Points on a hilly landscape, in no order, each with its height.
From any point a ball takes the steepest step (drop divided by distance) to one of its 2 nearest points. It stops when none of these is lower. Distance is the straight distance between rows; heights are no part of it.
q_916 height 576: [ 34  50 -73 -96 -20  15  12  18  18  36  75  57   7  16  15 -52   1   8
 -31 -14  -2 -14 -40 -12 -24 -24]
q_870 height 501: [ -24   17   29   93  -11   -6  -22   21 -102   35   14  -45  -16  -32
  -26  -16  -33  -34   -6  -59    6   -9   92   47   58  -28]
q_208 height 539: [-57 -13  -4   7 -37 -20  49 -15  33  35 -30   6   5   6  52  13  -5  48
  14 -22   6 -29 -11   0 -48  31]
q_219 height 393: [ 33 -11  16  -9 -59  50  18  12 -46  29 -16  59 -24 -78  43  49 -10 -50
   9 -31  66   7   2  28 -42  21]
q_446 height 28: [ 41  -6  20 -17  92 -33 -21  12  33 -90 -42 -31 -19  31  -8  -2  10 -35
  15  39 -43   4 -51   5  -3   0]
q_161 height 350: [-27  -9  -9  35 -54  16 -12 -17 -61   4  51 -49  12   6 -44  25  -4  -5
   0  67  38  15  47 -10  70 -19]
q_159 height 617: [ -3  -3 -23  -6 -41   9  36  -7  20  13  20  50  20   0  31  14   5  64
  -6 -17  15 -23  24   1 -16  -2]
q_636 height 589: [ 20  33 -49 -38 -58  14  19  -1 -20 -12  55  28  43  -6  -3  12  24  66
 -43 -17   2  -4  21 -18  -4 -30]
q_340 height 115: [ -4  37  24  -2 -24 -30  -6 -35 -21 -61 -75   2 -37 -23 -35  54  44 -44
 -15 -21  18  48 -55 -43 -47  50]
q_826 height 542: [ -56   40    0   64  -57  -18  -12   27 -104   34   33  -44   -8  -35
  -22  -21   20  -13  -16  -96   38  -13   64    4   60  -27]
q_789 height 152: [ 56  15   7 -18  45 -13 -23   9  -6 -92 -45   7 -14   7 -31  -6  18   0
  -2  19 -24  34 -39 -44 -10   8]
q_760 height 181: [ 12  45  -8 -20 -13  -7 -26 -19 -30 -70 -39   4 -11 -13 -49   6  37  -8
 -29   1   7  69 -25 -48 -41  10]
q_411 height 276: [ 53 -49  59  21  49 -53 -20  34  44 -33 -82   7 -11 -18   5  25  -1  11
   0   5 -44 -16 -44  36 -27  55]
q_342 height 116: [-29 -51  -1  -8  18  12  20  22  75  38   5  10  -4   3  66 -32 -42  33
  38  27   1 -54 -27  41 -32  27]
q_430 height 272: [  8 -17  32  18  12 -26  21   1  13 -37 -87  -7 -37 -28  -4  28   6 -25
   2  -9 -20  13 -50  17 -37  61]
q_785 height 518: [ -2  36 -64 -23 -63  12  19 -19 -28 -17  80 -28  76  16 -62   9  24  67
 -48  14  15  12  41 -44  28 -63]
q_458 height 100: [ -7 -11  19  -5  43  -7   9  46  18  20 -29  -1 -16  29  16 -29  16 -17
  37 -31 -19  -1 -26 -24  13  -2]
q_895 height 653: [ 11  74 -59 -76 -51 -21  27 -19 -15 -20   7  62  30 -12  31  34  16  73
 -48  -2   0  27 -43 -33 -78  -5]
q_497 height 163: [ 23  -3  35  76 -32  20 -71   6 -79 -38  11 -13  -9 -68 -76  59  33 -13
 -93 -56  17  38  17   9  27  -7]
q_492 height 385: [-50 -26 -14   2   0  16   7  21  25  91  55  12  27  39  29 -70 -23 -35
  35 -29  24 -37  34   0  55 -61]
q_348 height 477: [-66   1  -1 -14  -9  10  14   5   4  56   5 -47  -4  48   4 -28   0 -68
  67  15  36  22  14 -33  36 -10]
q_302 height 606: [  3 -16 -11  -6  36  29  -9  -8  -5  17  40 -12   6  17   5 -43 -26 -20
  59  61   0  -9  22  21  48 -16]
q_293 height 646: [-10  46 -23 -50 -33 -13  19  -6  19 -40 -32  21  -1   4  14  26  22  45
 -30 -12   1  15 -44 -12 -60  10]
q_3 height 338: [ 28   8  39   8 -89  47 -26 -10 -44  14 -41  39 -17 -91  -2  59  17 -68
 -30 -35  47  31  -6  25 -22  28]
q_925 height 304: [ -1 -41  16  -3  27  40 -13  36  18  54  29  26   0   7  10 -90 -24 -47
  37 -24  10  -9  22  -4  37 -25]
q_571 height 332: [ -5  30  24  30  -6 -47  12 -21  -5 -39 -35  -2  22  21 -35  26  51  19
 -23 -28  -9  -4  34 -19 -15  -8]
q_62 height 545: [-63  44 -58 -34 -17 -20  43 -24  42  37  28 -20  36  56  -8   1  24  40
  -2 -12  -3 -10  25 -40  -4 -48]
q_970 height 388: [ -7 -20  90 102  35 -70 -38 -23 -49  10 -37 -25 -37 -44 -22  38  -9 -56
 -29 -32  -4 -11  65  47  24   8]
q_16 height 32: [ 35 -15   3  29  43 -19 -20  -2  -6 -52  -8   3  22  31 -48 -19   8  32
 -29   7 -22   9  34 -31  28 -29]
q_158 height 443: [-42 -12 -18  10 -12 -26  42 -33  54  21 -18 -16  14  37  36  37 -29  66
  17  50   2 -41 -12  17  -6  23]
q_984 height 449: [ 19 -13  61 102  39 -23 -34  20 -71  21   5 -14  -5 -31 -10  -2 -31 -37
 -11 -15   0 -16  79  54  56 -19]
q_959 height 472: [-69  15 -22  -9   6 -26  44 -34  28 -21 -25 -38  13  52 -20  13  47  35
  11  10   3  -8   0 -28   7 -14]
q_940 height 546: [ 10  17 -45 -68  -2  11  16  26  -2  24  42  23  -5  19  -1 -66   2 -26
   2 -14 -14  23  -4 -26  -1 -33]
q_493 height 330: [ 20 -13  45  88  31 -20 -59 -28 -14 -35  26 -37   5   0 -44  26  -3 -11
 -26  34   9  23  31  11  49  15]
q_296 height 279: [-12 -40   1  -4 -23  20  35  22  35  76   2  46 -31 -17  68 -16 -62  -8
  42 -14   7 -24  -2  30 -17  31]
q_469 height 196: [ -8  -1  15  -2  -5  -3   6  20 -18 -12 -42  -1 -29   2  -2 -22  10 -62
  46 -21  11  38 -23 -24 -13   2]
q_858 height 440: [-82  12   4  14 -36  15  32   9 -17  86  63 -18  17  18  19 -33 -34 -48
  38 -15  50   1  39 -24  47 -27]
q_68 height 209: [ 29 -26  12  -8  40  18 -23  58  18  11 -18  23 -33   4  22 -82   6 -60
  27 -65 -26 -13  -7 -33  13  -9]
q_32 height 227: [ 46 -33  13  39  18   7 -34 -14  -9 -32  59 -28  21  24 -68   5 -12  24
 -17  58 -12  11  45  -5  47  -8]
q_629 height 326: [-10   0  84  97  15 -49 -63 -42 -24 -21 -34  -7 -25 -56 -51  75  33 -11
 -79 -33  -3   8  55  39  10  14]
q_136 height 246: [-16   6 -15 -31 -43  33  16  -3 -45  19   7 -24 -49  -9  -4 -29   4 -89
  41 -13  40  50   0 -25   9  16]
q_220 height 580: [ 27 -12 -23 -31 -23  -3  10  18  36 -11 -50  58  12 -30  26   9  21  53
 -34 -43 -17 -18 -33   0 -72  23]
q_712 height 261: [  5  16  74  85  -9 -40 -64 -22 -58 -33 -23 -37 -19 -67 -81  69  40 -50
 -73 -24   9  53  29  -9  19  15]
q_242 height 736: [-29  19 -30 -61  39  34  -8 -41  43   7  31 -29 -23  32  21  16 -38  39
  40  80  -3 -27 -62  11 -26  15]
q_282 height 554: [ 14 -27 -53 -32  35  30  10 -20  32  25  85   4  28  37   6 -33 -24  26
  41  63 -26 -26  27  30  28 -26]
q_586 height 289: [-31   7 -12 -12 -54  21   6 -15 -62  20  35 -44 -12   3 -15 -10 -10 -41
  13  24  22  38  16 -33  55  -2]
q_144 height 654: [-13  -8   2   6  47  14   8 -18  34  -6   8 -31  -8  35  25   3 -32 -16
  70  78  16  -8 -26  39  33  28]
q_974 height 780: [-30  -6 -37 -74  62  20   4 -13  47   2  11 -38 -17  30  45 -46 -36  -2
  67  31 -25 -13 -74   7 -26   5]
q_474 height 283: [ 51 -38 -10  20  38   5 -13  -2  25 -25   1  52  20  17  10  16  -5  51
 -11  40 -36 -27  30  29   2  -3]
q_133 height 444: [ 31 -26 -36  -8  15  33  13 -13  52  10  42  37  49  31  38   8 -33  67
 -12  72 -28 -32   8  52   3 -11]
q_351 height 273: [ 55  10  57  47 -62  38 -74  -2 -69  -3 -34  37 -12 -87 -38  59  33 -40
 -78 -52  39  38  15  27  -8  -3]
q_678 height 815: [ 19 -11 -15 -85  85  43 -21  23  15 -44  13  -1 -19  12  24 -47 -19  10
  24  30 -47 -10 -73   5 -46   4]
q_418 height 386: [ 62 -53  23 -16  54  21  -5  56  46   6 -59  16 -13 -25  27  -5 -16  -4
   9  -5 -36 -18 -29  33 -39  32]
q_211 height 406: [-77  30  21  44 -20 -55  47 -38  19   1 -16 -22  34  36 -29  21  38  32
  12 -20 -18 -15  42 -42  16 -25]
q_369 height 487: [ 69 -41 -16 -23  34   1   3  46  52 -13 -73  29  17 -29  48 -13  -8  40
 -20 -24 -32  -2 -69  19 -77  32]
q_182 height 314: [ -5 -39 -18  10  24   0  35  -5  73  15  21 -16  30  35  57  13 -35  66
  32  62 -18 -46  -6  69   6  20]
q_500 height 166: [ 61 -33  17   0 100 -57  -1  24  46 -59 -68 -22  -9   7 -13  -1  11  19
 -14  11 -72 -15 -47  -9 -23  35]
q_593 height 512: [-46  18 -34 -62  -3   4  14  15  13  61  41 -26   1  49  13 -71 -16 -57
  22 -10   9  -1 -11 -40  28 -24]
q_991 height 178: [-44  21  12  -7 -29 -36  20 -20   4 -17 -97 -24 -35 -11   4  23  39 -42
  11 -21  -3  15 -60 -36 -47  53]
q_930 height 378: [ 33 -47  35  15 -26  51   5  23  -5  50 -15  35 -30 -47  43   8 -18 -31
  24 -23  22 -31   6  39 -17  22]
q_514 height 437: [ -3   9  -8  26 -51  10   2 -25 -43  -7  69 -19  42   8 -46  15  -4  51
 -46   2  26   2  62 -12  63 -40]
q_337 height 609: [ 46  76 -71 -80 -47   4  14   0   8  15  68  77  19 -30  39   7 -19  52
 -26   1   7  -5 -26 -23 -48 -16]
q_390 height 213: [ 10  35 -12  -3  20 -32   6  12  -5 -65 -15  -8  33  44 -50 -17  42  62
 -39 -26 -37  15  18 -48   3 -44]
q_734 height 693: [-39   4 -15 -47  16  49   6 -29  19   9  45  -7 -28  19  53   3 -44 -28
  65  86  24 -22 -35  43  -1  16]

Call two points neighbours if one is among the 2 nearest of the other. Go from one point of each pair to the other, from neighbour to neighbour, staying as low as possible. Name the highest point that can't be avoided.
q_446 and q_342 -> q_895
q_182 and q_497 -> q_219
q_16 and q_182 -> q_133
q_446 and q_340 -> q_760

Where does a ball stop that starts at each point below?
q_916 -> q_458
q_870 -> q_497
q_293 -> q_446
q_974 -> q_16
q_636 -> q_458
